Each scene shows the same named points in several views. A view is turned or mirrored, shifted and resized as a whole, has a little noise and may leave points out.
In the rows, zero is written as 128.

Scene 1
View 1
Ler: [131 155 120  73 143 142 131 134 124 149  97 125 111 165 113 157 124 138
 110 121 129 118 137 155 121 144 127 163 113 124 155 120 141 144 146 132
  68  72 113 142 123 166 185 167  99 156 102 145 134 166 115 175 125 108
 150 157]
Filiz: [ 78 189  64 134 186 160 129 117 165 122  91 168 121 132 137 143 174 102
 115 108 121 134 146 135 132 121 156 142  48  90 152 152 109 110 113 189
 126 103 125 139 134  96 252 129 157 130  95  83 135 144 120 159 138  71
 206 136]
fida: [ 98 193  87 107 144 154 120 140 121 181 135  88 145 141  53 173 123 125
 132 122 117 114 126 189 139 101  96 147 136  94 166 148  73 126 168 155
 124 116 119 162 169 150 146 158  24 227 122 114 124  99 180 226 167 120
 130 129]
Bul: [ 96 160 102 103 154 130 112 146 133 177 107 124 140 137  99 158 140 129
 146 108 148 124 173 182 128 105 108 143 110 122 165 157 104 132 154 138
  96 106 111 154 122 143 207 136  86 151  84 122 124 129 153 201 154  75
 126 128]
ket: [111 189 118 100 134 170 130 148 143 154 135 100 127 148  64 171 121 123
 138 123 125 130 120 180 142 126 100 126 130  92 153 121  95 105 146 140
 142 120 129 143 142 163 145 121  35 226 112 123 131 119 123 191 171 131
 130 124]
Zarum: [ 87 225  67 113 185 158 131 131 148 122 107 122 123 108  91 153 153 109
  86 138 124 107 145 137 148  84 144 150  38  79 121 161 111 116 113 190
  85 100 120 192 152  83 202 123 113 185 103  75 149 122 117 214 174 117
 160 147]
Zel: [133 167 132  75 132 155 133 150 117 159 124  88 114 165  72 177 104 158
 141 124 129 129 116 185 138 137 102 144 172 106 180 122 105 130 161 127
 120 104 125 130 136 193 124 159  45 202 118 159 129 134 139 168 144 121
 110 133]
Sefa: [118 184 129  84 124 173 156 170 149 156 150 133 128 151 101 165  90 135
 149 126 123 129 132 161 127 127  91 115 131 106 165 101 118 115 145 106
 134 110 140 127  98 159 127 125  27 197 117 123 110 107 147 152 182 197
 125 133]
Guken: [121 175 121  76 136 155 139 152 123 148 125 102 111 162 105 170  96 163
 133 129 127 112 119 159 134 124 112 144 142  99 192 126 114 143 157 129
 111 106 127 125 131 169 141 167  55 177 124 142 116 131 151 167 141 132
 129 149]
gid: [116 196  86  89 165 141 131 148  95 179 121  60 136 116  29 176 115 154
 118 132 126 107 145 204 147  79  98 167 163 110 156 165  73 143 164 161
  81 101 113 200 159 149 106 172  43 220 116 132 140  86 198 221 180 126
  67 125]
misub: [111 165 131  61 133 128 138 184 135 161 131 136 125 141 153 154  80 169
 143 135 154  93 180 136 124  88 104 128  93 128 187 143 148 161 156  91
  63  99 121 140  75 135 176 143  63 125 101 123  95 124 166 181 165 156
 105 162]
von: [106 177 149  91 149 173 167 193 176 114 139 155 100 131 153 167  96 173
 182 124 152 150 157 146 139 119 114  83 119 104 198 127 128 102 114 109
 162 139 157  96  50 143 159  91  97 126  96 127 104 111 122  77 180 156
 105 121]
fosip: [109 172  78 117 144 155 129 115 139 180 105 156 152 150  89 145 153  72
 103 104 103 130 149 167 108 146 115 166  89 125 113 110 118 119 145 149
  84  62 110 167 139 140 204 151  77 188  97 104 137 140 139 205 151 139
 193 141]
Vig: [127 175 102  90 150 163 132 119 116 143 102  96 109 165  71 169 135 132
 111 120 110 132 101 173 137 150 125 166 146  96 162 122 103 127 149 164
 113  88 121 140 164 176 154 174  83 202 121 146 147 150 125 172 126  99
 154 139]
kel: [112 195 138  77 133 174 147 161 162 111 137 129  99 157 132 161  97 144
 127 145 133 117 115 123 142 127 122 111  75  80 165 113 142 115 123 123
 127 117 141 117 111 140 168 107  66 182 115 113 117 142  82 164 163 159
 153 156]
Nole: [125 178 109  98 173 164 151 139 143 129  98 132 111 128  80 164 149 121
 118 111 126 153 144 177 138 140 129 148 124 119 125 124 120 101 113 160
 103  82 131 163 107 149 165 126 126 173  87 131 157 138 101 132 163 127
 122 119]
mufo: [103 169 131  94 144 153 124 152 160 137 116 134 118 148 115 160 135 128
 146 118 148 136 148 159 136 129 119 118  94 106 153 131 125 107 127 132
 122 113 126 131 104 149 202 101  95 163  87 124 126 148  88 169 158  97
 144 132]
buko: [118 166 119  93 131 160 140 149 143 162 124 136 127 158 102 161 119 124
 143 112 123 134 139 170 124 141 103 134 127 117 159 110 117 120 146 121
 119  96 128 131 111 164 165 137  59 180 104 129 121 131 137 160 157 145
 144 133]
kobi: [115 158 115  91 162 142 129 139 138 142  90 132 114 143 108 159 146 134
 130 110 140 138 156 171 131 136 130 150 116 122 151 137 127 122 129 147
  92  87 119 146 109 155 197 137 128 144  83 139 141 154 109 154 139  81
 133 131]
rukeb: [116 159 120  83 179 139 132 146 140 116  83 128  91 139 126 161 143 163
 135 115 153 139 155 158 141 129 145 144 114 118 170 153 134 127 118 154
  93  97 126 137  98 149 203 136 163 116  81 146 142 160  97 125 131  62
 119 134]
telap: [112 162  97 106 157 160 153 135 152 148 100 179 125 148 134 149 142 110
 130  99 116 147 153 154 110 150 129 144 103 126 149 111 128 117 124 142
 108  78 132 130  95 142 204 143 124 132  93 118 127 144 133 121 143 134
 175 134]
View 2
Sefa: [128 136 111 105 134 122 104 114 127 109 104 105 124 113 132 114 133 158
 118 155 138 117 134 150 118 128 142 109 103 136 119 114 118 131 117 140
 106 110  96 118 130 118 132 135 127 119 119 137 143 148 118 139 128 123
 125 139]
von: [139 123 106 113 131 119 121 123 111 115 101  95 136 108 162 124 154 169
 113 143 132 138 131 152 104 129 112 130 129 157 120 102 121 135 121 131
 150 140  80 152 124 137 140 123 131 110 134 135 128 149 117 142 106 137
 127 124]
fida: [113 127 133 100 123 120  95 120 150  87 146 128 128 120 126 120 101 144
 126 125 131 106 120 133 123 118 154  83 113 122 136 127 132 110 108 146
  89 111 128  99 136 111 129 164 138 118 108 150 157 140 125 147 127 115
 134 118]
kobi: [130 124 134 113 121 110 133 115 123 114 138 133 128 110 135 138 128 160
 123 108 113 145 142 114 113 126 122  95 103 127 129 133 139 110 105 133
 135 153 116 126 144 149 142 142 147 102 126 157 130 121 124 121 122 130
 119 135]
telap: [135 132 128 127 145 114 129 115 104 123 132 126 129 100 119 132 140 153
 126 117 123 151 151 119 119 133 137 101  94 141 120 125 131 113 110 134
 126 149  98 137 148 144 142 133 154 114 135 162 135 121 110 132 111 144
 112 142]
Vig: [125 135 148 105 129 100 114 110 132 111 129 127 134 118 124 128 111 155
 129 129 109 135 146 103 116 122 154  94 104 120 142 138 146 113 101 135
 120 124 135  90 140 133 140 158 141 121 117 154 150 132 119 115 120 127
 129 130]
misub: [130 123 103 111 128 144 119 141 120 105 122 121 108 135 144 137 128 148
 128 140 141 116 120 150 108 134 119 108  95 129  87 111 146 137 118 133
 120 139 107 122 149 147 134 121 145  94 118 145 117 127 142 147 124 119
 104 143]
mufo: [131 126 128 119 120 112 122 110 126 117 128 124 130 110 139 125 127 164
 117 110 126 143 136 126 123 119 112 103 114 135 124 111 134 116 112 137
 129 151 112 133 143 136 140 133 131 107 110 158 134 131 119 128 130 137
 132 143]
fosip: [124 138 138 127 140 115 117 109 126 116 148 145 121 101  95 127 119 145
 130 107 130 136 147 116 132 127 146  78  83 123 121 133 129  99 108 145
  90 135 115 119 155 128 136 143 147 117 116 173 149 118 113 137 136 137
 115 155]
rukeb: [133 119 137 114 117 110 139 124 117 115 134 131 132 114 150 147 133 165
 125 106 106 153 141 110 101 128 111 107 117 132 130 133 148 114 106 128
 158 163 116 131 143 160 147 139 148  99 132 155 124 120 127 122 111 136
 117 129]
Zarum: [119 130 158 143 127 118 109 142 153 104 152 162 133 105 108 148 115 149
 135  94 127 130 121 117 103 132 114  98 141 133 125 132 137  96 108 153
 112 137 126 125 156 122 140 144 129 119 120 176 145 119 115 168 140 154
 111 154]
ket: [122 131 131 104 121 110 103 106 145 103 125 118 133 111 131 116 116 159
 118 131 128 121 132 134 123 117 138  96 117 128 138 120 124 114 110 143
 105 117 118 111 131 112 134 151 122 119 108 148 153 145 118 134 135 123
 139 133]
Filiz: [132 125 155 149 141 107 120 133 116 118 159 148 140  97 118 139 123 147
 133  79 122 158 136 103 119 127 119 101 132 151 127 116 145  98 109 139
 131 165 117 145 157 137 146 138 152 119 124 185 143 114 101 152 108 168
 118 138]
Bul: [123 117 124 108 117 124 121 119 129  97 156 132 120 118 138 133 115 148
 124 102 128 129 126 129 123 120 126  84 101 125 121 124 140 108 110 138
 114 151 118 128 144 138 135 147 152  96 115 158 135 122 131 138 122 122
 124 123]
kel: [135 138 131 125 132 114 108 124 130 126  99 118 130 117 133 122 128 163
 123 140 129 135 133 129 111 124 115 124 127 141 114 104 138 133 114 136
 128 132 114 119 144 127 139 123 116 122 107 153 136 141 115 136 133 146
 127 159]
Nole: [126 131 139 114 122 106 131 111 132 113 128 134 133  96 125 140 138 167
 121 116 111 143 147 119 104 132 126  99 112 128 141 146 120 104 106 141
 133 134 104 128 136 137 144 146 133 113 139 153 138 129 117 129 131 132
 117 142]
Guken: [128 131 126 100 129 119 108 123 126 106 117 113 125 130 140 125 117 151
 127 147 122 121 133 127 111 126 148 105 103 127 122 123 148 131 108 131
 120 121 125  97 138 135 135 145 141 115 115 143 140 139 129 126 115 121
 124 127]
View 3
fosip: [134 123 132 115 109 108 142 124 146 143 105 171 107 133 163 113 134 128
 127 163 126 123 163  87 133 106 150 131 144 111 100 137 112 171 133 168
 157 112 111 109 135  93 131 164  86 165 158 149 172 117 120 137  93 151
 148 162]
Nole: [154 100 135 113 137 118 123  99 141 124 139 125 102 103 154 119 131 148
 121 139 115 130 156 105 145 119 131 124 119 130 116 146  98 170 132 147
 146 135 133 124 141 110 128 153  96 135 133 156 159  86 145 109  95 135
 167 162]
von: [144  99 121 139 137 129  71 102 137 103 182 102 171  86 133  93 147 158
 119 108 103 102 148 118 123 146  97 125 131 121 143 164 100 147 117 135
 129  94 131 161 120 116 148 159 113 117 135 121 152  96 185  90 116 171
 182 116]
Zel: [127  93 108 104 117  93 122 122 123 137 147 117 132 118 154 103 156 130
 149 134 107 110 118  98 165 108 124 122 161 141  91 147  97 150 116 129
 143 132  99 122 118  74 143 126 124 101 139 126 139 100 132 120 128 117
 175 141]
fida: [124  98 128 119 112 100 133 138 149 153 112 154 125 133 152 133 134 140
 149 148 117 123 126 102 172 104 146 122 169 123  77 168  97 147 125 147
 141 109  96 126 122  81 130 138 117  97 145 114 141 100 111 153 145 127
 134 140]
mufo: [142 108 137 120 123 120 114 140 154 110 141 136 123 102 163 107 153 130
 117 142 113 102 134 114 127 124 118 130 134 120 126 151 110 157 125 161
 150 120 130 133 124 119 144 160 111 144 144 137 163  86 152 120 109 146
 176 137]
Guken: [119 102 108 120 118 106 116 119 133 134 134 125 139 118 153 101 165 135
 141 135 117 109 126 101 163 108 128 127 155 144 103 141 103 147 115 136
 130 122 105 135 116  77 149 134 119 114 152 123 144 118 132 108 131 130
 170 136]
Vig: [131  92 125 106 128 105 143 119 134 130 126 130 107 123 163 112 164 125
 135 156 107 113 127  96 159  96 148 127 143 142  95 148  96 162 125 141
 126 143 102 117 123  87 140 144 105 126 141 147 143 115 113 121 112 114
 173 164]
Filiz: [144 116 154 137 150 142 133 132 184 100 110 169 103 103 156 137 158 136
  88 166 115 111 151 125 122 108 160 130 102 116 136 159 107 157 138 174
 106 107 141 142 129 142 135 196  86 177 143 147 168 125 117 124 105 166
 147 164]
rukeb: [148 114 118 112 150 119 114 119 161  98 148 127  98  77 154 116 167 137
 100 131 115 108 131 133 142 112 122 118 104 146 138 125 107 145 122 147
 128 138 152 135 124 119 143 152 112 153 131 152 165 103 134  88 103 138
 181 155]
kel: [124  93 146 145 115 137 107 121 140 113 126 115 152 118 171  92 162 138
 131 146 123 103 141  97 136 128 117 147 140 131 128 158 111 173 120 162
 136 120 119 152 126 114 157 158 105 131 169 127 149  99 173 101 119 144
 181 122]
kobi: [145 116 121 108 135 111 123 124 153 115 140 140 101  95 155 113 155 131
 112 138 118 111 138 118 140 111 126 119 121 132 122 130 107 151 124 151
 144 131 137 124 126 108 138 151 108 152 136 150 167 100 130 108 101 139
 173 157]
buko: [133 108 119 115 114 106 116 120 132 132 143 136 140 118 152  99 144 133
 134 138 112 110 144  94 138 118 125 125 152 120 106 148 105 157 122 146
 150 110 108 125 122  87 141 149 106 132 147 132 156 105 145 122 110 147
 168 140]
Ler: [126 119 110 109 118 107 130 122 141 128 124 139 108 110 166  97 170 126
 124 144 129 108 138 102 150 104 127 128 134 145 118 114 113 156 119 152
 147 138 125 123 124  89 149 141 109 158 157 147 164 116 126 101 102 131
 178 151]
telap: [142 118 124 120 128 120 117 105 141 118 142 143 125 106 148 100 149 136
 111 142 113 111 165  99 121 116 134 127 124 119 129 136 107 164 129 151
 134 111 125 127 129 105 139 170  90 167 144 152 169 123 143 104  87 164
 171 156]
Zarum: [137 107 166 149 131 145 136 127 182 128  77 162  96 120 171 147 136 155
 116 162 142 138 155 116 160 111 155 140 116 129 116 158 109 168 135 182
 130 121 142 149 144 131 132 169  90 145 165 135 161  97 125 125 125 140
 129 147]
misub: [116 138  93 137 106 115  91 124 153 137 125 143 146  99 147  95 154 152
 129 113 149 110 145 118 156 122 101 125 150 139 130 111 122 135 108 153
 157  96 137 152 118  85 153 130 124 138 171 111 172 111 153  90 129 161
 156 109]
Bul: [138 127 114 111 124 102 120 147 167 129 128 163 107 100 148 126 144 134
 116 134 123 111 128 127 148 111 127 114 142 121 110 137 113 134 122 156
 153 107 132 126 120 101 133 147 120 140 137 128 168  97 116 131 122 147
 149 141]
gid: [130 102 113 113 119  95 130 117 151 169 106 145 103 120 144 149 120 162
 155 127 132 147 129 113 205 103 141 112 163 143  71 148  95 139 122 138
 150 122 114 127 130  67 123 112 123  76 142 115 141  87 104 134 151 111
 125 141]
View 4
Filiz: [104 124 134 129 146  49 123 105  98 102 125 118 119 140 154  69 123 101
 164 135 138 108 181 156  80 165 127  79 121  95 108  97  22 119 135 118
 102 135  66 201 105 164 106  85 129 119 120 102 134  73 126 177 126 143
 173 193]
gid: [ 37 150 127  91 125 135 144 104 147 111 147 101  72 138  95 145 136 125
 186  50 151 143 125 137  33  86  86 131 194  75 150 132 194 142 146  46
  87 158 106 118 141 153 103 177 164 161 157 191 102 201 131  82  98  82
 158 123]
rukeb: [ 82 112 141 138  98 109 126 119 114  96 119 149 103 134 143 117 157 128
 124 154 122 108 119 170 125 132 138  88 150  94 150 116 100  92 129 101
  83 121  92 133  98 159 117 106 121 154 165 128 114  44 174 179 150 111
 178 166]
Bul: [ 89 128 164 104 130 103 150 141 128 117 117 105 103 143 128 100 161 133
 148  97 106 109 168 143  81  97 109 111 169 101 132 129 142 123 153  96
 103 137 103 161 144 163 106 128 136 146 145 156 132 106 136 142 129 101
 188 175]
misub: [153 150 154 124 135 119 176 150 126 102 121 109 128 108 119 125 218 159
 145 103 138  99 118 102 133  78 127 101 168 113 125 121 134 113 150 122
  99 123 172 151 139 192 146 180 163 170 151 155 125 122 172 168 122  68
 164 127]
Zel: [ 90 156 124 106 114 163 154 142 144 103 147 117  95 158 140 166 143 103
 116  97 115 128 119 155  91 113  92 126 153 115 151 155 170 116 111  71
 101 109 120  68 144 171  99 143 162 165 153 177 104 166 154 141 100 109
 202 114]
ket: [ 92 150 130  89 138 116 157 155 135 106 148 107 104 168 150 133 110  70
 146  91 125 104 137 144  79 124  96 116 154 113 119 142 150 137  92  73
 102 133 129 106 152 159 115 137 149 119 134 174 106 186 129 137  94 118
 202 126]
Sefa: [145 164 132  99 145 127 159 150 141  87 141 110 119 137 159 134 150  73
 131  93 118 121 113 117 131 121 101 102 148 118 126 144 149 140  89 103
  94 113 171 116 154 176 150 173 175 130 139 162 105 203 146 148  97 107
 199  97]
telap: [132 142 152 129 148  95 128 119 125  70 119 138 101 119 168  93 153 101
 114 126 100 140 142 137 114 142 112  72 116  98 137 106  79 114 126 137
 106  96 108 154 128 174 128 124 154 134 134 110 133 105 143 159 134 126
 202 156]
fida: [ 76 159 127  82 143 122 157 129 139 122 147  81  98 164 123 133 124  99
 174  60 134 125 165 140  39 108  81 133 166 105 122 146 158 146 133  62
 108 144 107 126 154 163  92 149 164 143 131 180 116 203 114 113  85 109
 185 137]
Ler: [103 150 140 136 138 122 157 142 127  85 135 143  89 136 136 136 163 143
 112 117 130 117 123 142  76 112 111  95 123 100 136 102 108  91 141 111
 127 101 108  97 137 180  95 119 145 169 144 142 129  99 160 153 120 108
 192 148]
kel: [145 150 116 123 143  95 171 166 113  95 147 121 134 152 157 133 139  82
 138 130 164  74 108 129 129 139 128  93 130 125  98 115  85 113  82 103
 102 120 159 110 129 176 141 135 147 125 133 147 106 141 162 191  95 115
 180 111]
mufo: [109 127 151 112 130  91 157 164 119 104 127 124 118 156 156 107 138  91
 129 130 118  81 138 147 116 123 126  93 147 113 116 123 115 116 103 104
 100 126 127 134 137 162 126 114 124 119 144 146 121  99 151 170 126 115
 199 155]
fosip: [104 155 159 114 184  76 151 141 133  72 134 133  73 138 152  90 128 112
 130  83 118 130 163 122  34 121  91  78 109  91 115  82  97 123 143 125
 141 108  98 142 164 170  98 120 148 126 117 132 145 145 112 116 112 125
 206 167]
Guken: [117 163 119 117 123 150 158 132 134 106 145 107 113 146 137 159 159 119
 131 102 132 125 127 143  99 118  99 120 146 118 138 146 133 113 123  86
 105 111 127  96 132 181 105 148 170 170 145 163 109 158 157 157  98 105
 187 114]
von: [157 129 136 110 102 118 132 134 121  97 118 114 155 126 175 115 170  61
 131 149 104 107 106 140 216 143 137  92 170 122 138 162 120 130  73 114
  46 124 172 158 109 167 184 159 157 123 160 135  94 127 177 203 129 106
 184 111]
kobi: [ 85 125 152 124 122 104 136 132 123  91 122 143  93 138 145 110 147 120
 121 129 113 114 132 157  95 123 121  88 143  92 144 111 115 104 129 105
  98 117  95 130 126 162 112 113 130 144 155 135 122  78 155 154 139 112
 195 165]
Nole: [ 66 127 141 120 133  90 119 120 132  68 133 160  74 134 156 107 112  83
 128 119 123 130 106 153  90 138 113  75 139  75 143  98 122 117 101  98
  88 122  99 121 126 149 128 122 132 119 156 134 108 117 144 128 133 120
 192 147]
Vig: [ 72 156 114 120 128 135 141 122 136  94 151 128  83 162 144 151 118 105
 122 105 130 136 133 167  51 139  92 113 123 103 141 128 117 107 120  77
 116 109  79  80 129 166  77 110 152 158 138 152 113 143 140 137 102 130
 199 139]
buko: [123 153 146 107 142 121 149 148 138  89 132 119 105 144 157 124 146  94
 119 102 105 124 134 135 104 121  99 100 137 112 131 133 133 125 113 108
 108 106 133 118 152 170 122 141 159 137 138 151 119 153 141 146 112 115
 208 134]
View 5
Sefa: [134 184 128 147 127 118 141 127  88  94 139 118 150 131 133 111 129 116
 139 132 121 131  99 141  99 123 154 108 116  93 138 164 114 141 138  96
 133 115 135 134 134 162  73 104 123 129 121  98 147 155 140 123 133 120
 138 136]
Zarum: [176 132  89 127 116 143 123 135 149 107 130 105 135 130 117 138 156 102
 118 137 141 139 119 118 104 142 133  93 132 116 140 101 134 113 106 117
 135 126  85 156 174 129 134 134  85 147 121  71 105 139 120 149 203 113
 123 144]
kobi: [138 129 127 140 120 119 133 119 108 117 155 122 145 133 151 130 158 117
 129 147 131 124 105 150 117 124 128 109 147 125 123 118 116 126 132 120
 105 117  99 137 136 121 124 134 115 161 141 112 110 114  97 132 151 114
 149 122]
Zel: [142 163 134 155 127 127 141 114 101  87 144 117 148 119 130 128 153 122
 107 140 119 122  96 151 110 125 148 119 120  91 139 146 103 149 161 101
 107 119 138 121 125 149 109 111 118 170 143 108 147 148 112 106 106 122
 166 153]
Bul: [154 134 114 148 111 108 137 116 105 106 139 126 153 128 133 137 153 114
 140 147 125 110  97 164 110 148 126 120 130 133 154 120 107 140 131 119
 101 127 123 138 150 120 138 126 105 148 141  99 120 131 107 120 163 108
 137 123]
misub: [128 174 117 134 114 104 135 132  84 100 118 101 159 120 140 115 133 133
 130 130 124 130  97 148  99 148 103  98 136 132 167 154  97 132 127 121
  89 124 140 107 138 134  93 120 128 146 119  99 143 128 133 137 163 131
 119  84]
rukeb: [132 130 126 131 125 122 126 118 111 121 174 118 143 133 160 127 156 118
 124 146 140 133 115 152 123 116 101 111 157 131 119 114 107 108 128 128
  95 119  97 132 134 120 122 139 123 168 133 105 101 110  77 138 144 125
 150 109]
von: [114 184 127 132 139 109 131 121  80 109 191 126 149 139 157 103 115 110
 163 133 140 141 116 156 110 103 106 117 137 114 124 158  95 100 117 111
 122 117 130 137 138 152  58 105 144 118 102  86 122 146  98 134 128 133
 133  99]
gid: [164 155 117 160 100 139 139 131 113  67  95 113 163 140  98 129 169 117
  90 136 133 119 113 163 113 144 145 119 104  97 179 126 132 149 143  94
 114 153 144 144 146 142 150 103  87 182 128  86 144 182 114  96 127 133
 149 153]
Ler: [139 139 129 138 121 123 135 121 110 111 131 108 140 119 146 130 158 128
 110 145 117 126  93 135 108 131 135  98 147 116 128 131 113 139 145 117
  97 112 105 114 126 127 120 141 120 171 148 122 125 104 119 138 152 113
 152 128]
ket: [155 159 118 153 127 127 138 115 110  91 157 122 147 125 124 132 146 105
 125 137 129 122 101 142 104 133 159 116 111  95 135 139 110 144 145 103
 132 118 126 145 148 146 104 105 103 143 138  89 136 160 120 110 133 112
 151 158]
Filiz: [167 120  97 124 130 127 127 125 143 129 160 133 116 130 134 139 146 104
 160 156 124 136 110 137 111 121 116 116 149 125 116  99 116 103  98 119
 124 113  81 144 162 127 139 154 114 130 123  83  83 102  94 164 206  93
 135 139]
fida: [174 155 109 159 117 129 143 121 121  78 118 124 146 123 100 140 154 110
 119 144 118 115  98 152 102 146 157 126 103  95 162 132 115 152 142  95
 124 131 141 139 153 147 137 110  95 153 137  84 140 166 124 108 144 107
 148 169]
buko: [141 156 128 147 124 115 141 122  97 104 143 125 145 128 138 123 141 116
 139 142 117 123  95 146 105 126 151 111 126 105 131 146 113 142 138 104
 121 113 121 134 134 144 101 119 120 139 136 109 132 133 127 127 143 108
 146 138]
kel: [141 172 112 127 141 127 126 122 115 108 170 101 138 110 142 123 129 111
 125 127 131 145 104 111  95 127 134  91 133 102 118 148  99 120 134 119
 127 100 110 126 147 149  67 119 122 134 126  87 133 134 130 143 156 120
 135 133]
Nole: [135 134 132 141 119 132 131 128 109 115 153 120 148 149 149 119 159 109
 122 143 142 132 117 142 120 112 147 102 140 110 114 120 139 121 128 109
 132 123  89 157 135 133 113 124 108 158 132 108 109 133 103 129 143 119
 148 135]
Guken: [145 168 125 145 131 126 139 122 105  90 136 114 139 115 126 125 144 126
 113 140 114 131  96 144 103 125 131 114 126  95 142 148 100 137 147 105
 105 118 138 109 130 149 107 121 126 161 131 100 142 137 116 126 127 120
 155 142]
telap: [134 139 131 135 123 114 136 132 102 125 141 132 131 140 152 119 144 120
 157 154 116 130 101 147 113 110 136 110 147 116 116 132 126 121 116 106
 120 113  96 134 131 137 111 141 133 136 127 116 106 101 114 153 168 102
 142 125]
fosip: [160 126 120 146 111 119 141 129 117 118 109 125 135 131 130 134 158 115
 141 152 109 118  88 134 103 139 172 102 130 113 130 124 140 150 127 102
 131 113  92 143 143 133 133 141 103 140 146 118 119 111 145 142 189  87
 138 151]

Which points are out of place in each view (at most two, in the order of its rows)? Write none if all are in place.
view 1: none
view 2: none
view 3: Filiz, telap
view 4: Nole
view 5: ket
